Points on a hilly landscape, in no order, each with its height.
A ball rolls from a point to the lowest of its 2 nearest points, and stops where none of them is lower. Distance is the straight distance between rows; heights are no part of it.
nere: [-5,-2,-2,-11,0,4,-3,-12,17,4,-7,-15,7,-20,12,-2,1,-6,-19,-2]  height 379
nit: [-7,-1,-23,-7,4,5,12,-14,-9,24,-6,-10,-3,2,16,12,-6,6,6,3]  height 404
zur: [-17,-6,-5,-3,10,-16,-3,2,-2,2,-20,-9,-10,-7,-13,15,5,-8,-7,-13]  height 239
rivu: [5,-17,1,-12,20,-34,-4,7,-25,-35,13,-7,-1,19,15,2,-4,-16,-12,1]  height 129
gurun: [-5,11,5,13,13,-10,2,-24,-27,-5,-16,12,-7,0,-7,15,-1,11,-7,-20]  height 122
tupup: [-7,3,-4,-9,13,-8,9,1,-17,12,23,-16,-13,-5,7,20,-1,10,7,-16]  height 594
Ziz: [8,2,18,31,0,-6,-3,13,34,1,-13,-8,26,-15,1,-4,3,-27,11,0]  height 283
Rido: [2,-1,-18,0,-9,11,8,-3,-7,15,4,-3,-6,16,13,9,-9,25,7,1]  height 470
Rez: [-4,-17,-3,-10,4,-4,15,-4,7,-18,-25,13,5,6,-7,16,-4,9,-9,-1]  height 164
Fof: [0,-1,12,23,-3,-14,-8,20,22,-17,7,-8,25,-7,3,1,-3,-30,5,-9]  height 223
renaf: [1,-14,-4,-9,-4,-8,9,4,40,24,-7,-9,5,-4,-2,9,-2,5,13,5]  height 775
kas: [5,-9,2,-10,2,-3,21,8,11,-27,-2,10,-1,1,-4,15,-5,12,-7,-14]  height 211
zulir: [5,-6,6,-7,10,-22,-6,6,-10,-40,8,-13,1,-1,0,-6,10,-22,-11,-14]  height 191
rozi: [-11,1,-22,-11,12,-4,6,-2,-22,17,0,0,6,15,17,11,-10,-4,13,19]  height 345
tul: [-21,3,19,-6,0,5,-9,9,14,10,3,-5,-8,-20,-29,3,6,-5,-14,-7]  height 309
fimut: [7,-6,5,-8,-20,11,14,6,-10,-27,-9,0,-6,2,-7,-12,-4,-4,-17,12]  height 342
konov: [10,6,-7,5,-25,30,1,-11,-7,7,-8,17,-16,-5,2,-13,3,17,-16,8]  height 217
ravem: [12,-1,-3,2,-28,20,7,6,-11,-8,-7,-4,-12,4,-7,-20,-2,21,-9,13]  height 288
Kup: [-12,-12,-12,-4,5,-12,4,3,12,23,-14,4,-21,9,-13,25,6,21,13,-10]  height 694
rugaf: [-9,-15,-1,-25,14,-5,-2,-11,-24,-18,14,0,12,8,2,6,4,5,-5,3]  height 482
todi: [-5,6,0,-12,-1,27,5,-4,-24,8,10,-8,4,-4,-11,-9,8,3,0,15]  height 327
Tibe: [1,-4,4,-8,-18,13,17,7,-5,-13,-2,-12,-7,6,2,-13,-23,-20,-27,21]  height 371
munin: [10,17,6,3,11,1,2,1,25,30,-5,-20,11,-15,11,-18,-2,-1,15,4]  height 381
Kavoz: [9,3,-3,5,10,-13,0,-8,-37,-1,4,-10,14,2,5,-9,-1,2,14,6]  height 102
dasi: [7,14,9,6,5,-18,-6,0,-4,-6,5,2,10,-7,6,-11,-22,-15,8,-2]  height 48
tavot: [0,10,-15,4,10,-10,-5,1,11,20,-6,-12,-18,-26,8,2,8,-6,-3,-17]  height 513
devi: [15,16,-8,19,-5,2,4,6,0,12,-5,-2,-6,-19,15,-1,-1,-2,4,-10]  height 467
Zus: [-5,-7,-2,0,-17,15,11,25,20,10,0,-20,-6,-6,-7,1,14,-5,-1,7]  height 285
defe: [4,-20,2,-22,-3,-20,-23,-8,0,-26,14,-21,16,12,4,-25,2,1,-2,6]  height 867
leko: [4,-7,-11,-7,23,-24,-11,9,-33,-22,18,8,1,8,22,6,4,-25,-11,6]  height 66
zaze: [2,17,-7,10,11,-15,-20,-26,-33,-5,-7,9,-14,0,1,-6,5,7,-9,-17]  height 194
golam: [3,-20,3,-9,-10,10,10,19,43,0,-4,-21,-8,-10,-10,2,22,-13,-10,-1]  height 226
pami: [-5,5,-1,6,-2,8,-9,2,-10,1,9,6,-15,1,-11,4,12,19,5,-16]  height 403
lif: [19,19,4,3,8,-18,1,-13,0,-3,7,11,10,-5,6,-7,-23,11,16,-15]  height 153
Vunal: [2,1,12,3,-7,20,21,15,9,28,-6,-18,-12,-12,-14,0,1,-10,1,17]  height 337
Rovav: [7,-9,17,-4,-20,25,5,12,25,13,-15,12,-1,-10,-22,-11,20,12,-11,18]  height 67
mevib: [-1,10,4,16,-2,31,9,3,-30,6,5,-3,9,-4,-5,0,15,4,6,8]  height 375
Loke: [-2,6,14,0,5,-18,9,33,-9,-9,14,11,-5,14,-5,8,-23,-9,8,3]  height 225
nodar: [-4,4,-13,-4,9,-4,6,-2,2,15,7,-17,-24,-14,6,9,15,8,6,-30]  height 552
Kamov: [-19,-9,-1,-7,4,-20,-6,-15,-2,8,-17,-33,-1,-3,-9,4,-7,1,-7,-4]  height 287
lipi: [17,1,-1,11,-16,23,-6,-25,9,11,-13,-1,22,-3,18,-14,2,30,-5,10]  height 78
Kilab: [-6,5,8,13,5,-8,-5,11,24,-17,18,7,6,-1,6,1,-10,-44,0,-12]  height 169
Sut: [1,-1,-4,-19,-11,11,11,-9,-2,-3,6,-10,7,6,17,-11,-23,-14,-20,24]  height 396
Vuni: [-12,6,11,0,9,-3,9,27,-2,9,12,6,3,9,-14,12,-18,-17,21,12]  height 272
tuvi: [-2,3,0,-1,7,-26,-3,6,-2,-19,7,11,4,3,11,2,-18,-33,-4,-2]  height 116
Nabe: [8,9,8,17,0,23,-15,-22,14,4,6,26,4,5,-10,13,18,30,20,-15]  height 382
puvo: [-7,-4,-4,-4,-5,0,-4,-24,0,10,-18,-19,-1,-9,-1,-5,2,19,-16,-3]  height 336
kosol: [-10,-3,-20,-3,15,-27,3,10,-17,-5,-7,-1,3,18,30,10,-16,-13,5,14]  height 278
pul: [4,10,1,5,-1,3,-14,-7,-20,9,7,-20,18,-11,10,-23,7,7,6,10]  height 227
zeri: [-14,3,-5,8,3,-19,-7,6,-21,-6,-17,6,-9,2,-7,13,-2,4,-9,-12]  height 190
Zov: [12,13,7,14,-7,34,-16,-6,14,9,3,27,5,0,-7,-10,21,26,14,1]  height 281
nika: [14,-3,8,-14,7,-10,12,9,-1,-36,19,-12,-7,-3,2,-5,7,0,-2,-23]  height 246
zaz: [-3,-16,-9,2,-7,3,-1,-3,1,-11,-33,23,12,-5,-2,13,8,4,-16,-2]  height 117
fina: [7,2,12,26,-17,22,8,7,-17,2,5,-3,7,-7,-1,7,6,22,-1,-2]  height 395
bira: [1,-4,-22,-5,10,-7,-11,-2,-36,-23,6,16,2,5,23,-1,16,-5,-3,-5]  height 156
Bubo: [10,-3,7,5,-25,38,5,-7,9,19,-14,27,-11,-6,-15,-4,14,23,-14,17]  height 147
befab: [9,6,-13,10,-10,2,13,2,3,17,2,27,-4,12,17,17,-21,22,14,-4]  height 546
rifet: [13,13,0,4,4,16,-16,-34,-8,-7,14,14,-5,20,-4,-18,14,26,21,-9]  height 394
vor: [1,-3,8,7,-5,3,6,2,18,34,-24,-1,1,-15,-10,-2,8,-11,-1,20]  height 376
ses: [9,8,-1,2,-6,37,-9,-10,8,14,-5,13,12,-8,9,-18,23,19,2,11]  height 188
Ropu: [9,9,-14,8,-1,-10,-5,7,-31,-5,-3,5,17,12,13,-16,-6,-10,28,19]  height 219
vezo: [-4,-8,-12,-14,-9,4,2,-15,10,-7,-13,-6,15,-5,17,-4,-13,-14,-22,16]  height 410
Gub: [-6,4,7,16,-4,0,-9,13,19,-3,-7,-7,-6,-13,-7,-13,7,-38,-14,-3]  height 222
rora: [-9,9,21,13,-10,4,-20,14,15,9,0,-21,-8,-13,-15,-12,8,-15,-25,0]  height 266
voze: [-6,-12,1,-27,15,-5,-6,-6,-19,-23,12,-10,3,16,-11,-10,7,-18,-2,10]  height 449
degal: [7,19,8,3,2,15,19,6,13,16,0,-15,-14,-15,-5,-22,-7,-22,-4,11]  height 372
Vus: [-6,-18,2,-15,-17,-4,-4,4,34,3,-5,-13,2,1,-3,0,-8,18,-5,4]  height 802
Gos: [10,11,0,-9,7,27,-1,-45,1,-10,11,27,0,6,-3,-12,6,16,12,-3]  height 475
vig: [0,5,9,5,14,-21,0,-10,3,-4,-2,5,13,-8,-1,11,-11,16,13,-23]  height 245
vabi: [14,1,9,-10,-1,0,20,1,-2,-23,17,1,-7,-9,4,7,-4,20,-7,-31]  height 267
movu: [-3,9,13,8,4,12,-5,1,3,1,20,15,-2,-6,-15,11,17,26,19,-24]  height 465
Rud: [9,16,21,-2,-3,19,9,6,6,2,0,4,-13,-18,-15,-24,-7,0,-11,2]  height 402
guvi: [8,11,1,-6,5,1,-1,-6,5,15,9,-21,13,-5,11,-21,-5,-2,13,11]  height 318
Mafu: [-3,-20,5,10,-6,-10,0,8,32,-19,-19,-12,10,-6,-2,5,12,-18,-10,-11]  height 112
gife: [16,17,0,13,8,3,-17,-30,-26,-11,12,13,-14,8,-5,-10,11,17,9,-18]  height 292
muz: [-3,10,-1,-4,0,-4,6,21,-19,0,15,25,-8,13,2,11,-19,8,5,5]  height 282
mazal: [15,14,0,16,3,5,8,4,14,34,-15,-1,-2,-22,1,-7,8,-1,12,2]  height 419
Gubot: [8,-15,-12,-4,2,-7,16,-7,25,27,-13,-3,-5,4,-7,13,9,24,26,-10]  height 736
sovag: [-5,-14,9,1,-5,-10,-1,16,47,-4,-6,2,-2,-11,-16,5,10,-18,-5,-8]  height 167
zemu: [-11,1,12,-12,14,21,13,9,-27,-7,15,15,-10,6,-22,18,9,5,1,-2]  height 378
difiz: [-7,3,-4,6,-17,20,-10,-4,-6,14,-4,6,2,-19,9,2,2,15,-24,6]  height 275
sanut: [-13,1,-15,6,9,-8,-7,0,-3,18,-8,29,-20,17,-11,22,-5,21,17,-5]  height 649
tegi: [2,2,5,24,-19,29,-4,-18,-20,17,1,2,6,-8,12,20,7,21,-16,3]  height 331
Fop: [2,-2,-8,17,-6,-3,-1,8,6,19,-13,33,-5,12,0,26,-3,23,14,-3]  height 602
Gar: [4,1,-30,3,0,2,-9,-4,-8,-13,-10,16,-9,-1,18,3,14,4,5,-9]  height 263
tiril: [-6,-11,-5,-17,-12,-13,-10,6,15,-17,8,-14,8,16,-3,-11,-8,10,7,3]  height 834
Pasu: [-3,-20,-7,3,-7,-7,-3,-7,21,-17,-35,0,23,-7,1,6,13,-14,-9,2]  height 55
tirud: [-12,-9,2,-11,16,-14,3,-9,-3,0,28,-20,-3,33,-1,-8,-15,-38,11,15]  height 370
tak: [1,-15,1,-21,18,-13,-5,-12,-24,-10,19,-19,1,24,-8,-16,-4,-34,-1,30]  height 414
nokov: [-21,-1,5,-8,8,-8,-2,9,0,4,15,-1,-2,31,-15,-1,-18,-30,11,15]  height 324
sugo: [-10,-2,-7,-3,12,-28,9,25,11,0,-3,10,2,21,22,22,-25,-14,8,7]  height 218
puv: [-12,3,5,-1,8,-24,-3,20,1,-7,16,13,13,14,14,15,-30,-18,1,6]  height 168
fival: [-17,5,11,-10,3,7,-2,9,-11,7,9,13,-18,-5,-33,5,5,4,-7,-6]  height 344
Sis: [1,-12,5,0,-5,-21,-27,-6,13,-32,15,-19,8,18,10,-21,-1,-23,-5,-1]  height 892

Call two points neighbours if one is among the 2 nearest of the other. Go from one point of each pair to the other, from neighbour to neighbour, staying as low as possible. Name the highest point that can't be avoided.
Loke and leko -> rugaf
leko and Rovav -> vor
Pasu and leko -> vabi

Where does a ball stop that starts at each point below?
vor -> Pasu
fina -> Rovav
degal -> Pasu
Vus -> dasi
voze -> Loke
vezo -> gurun
Tibe -> Rovav
befab -> dasi
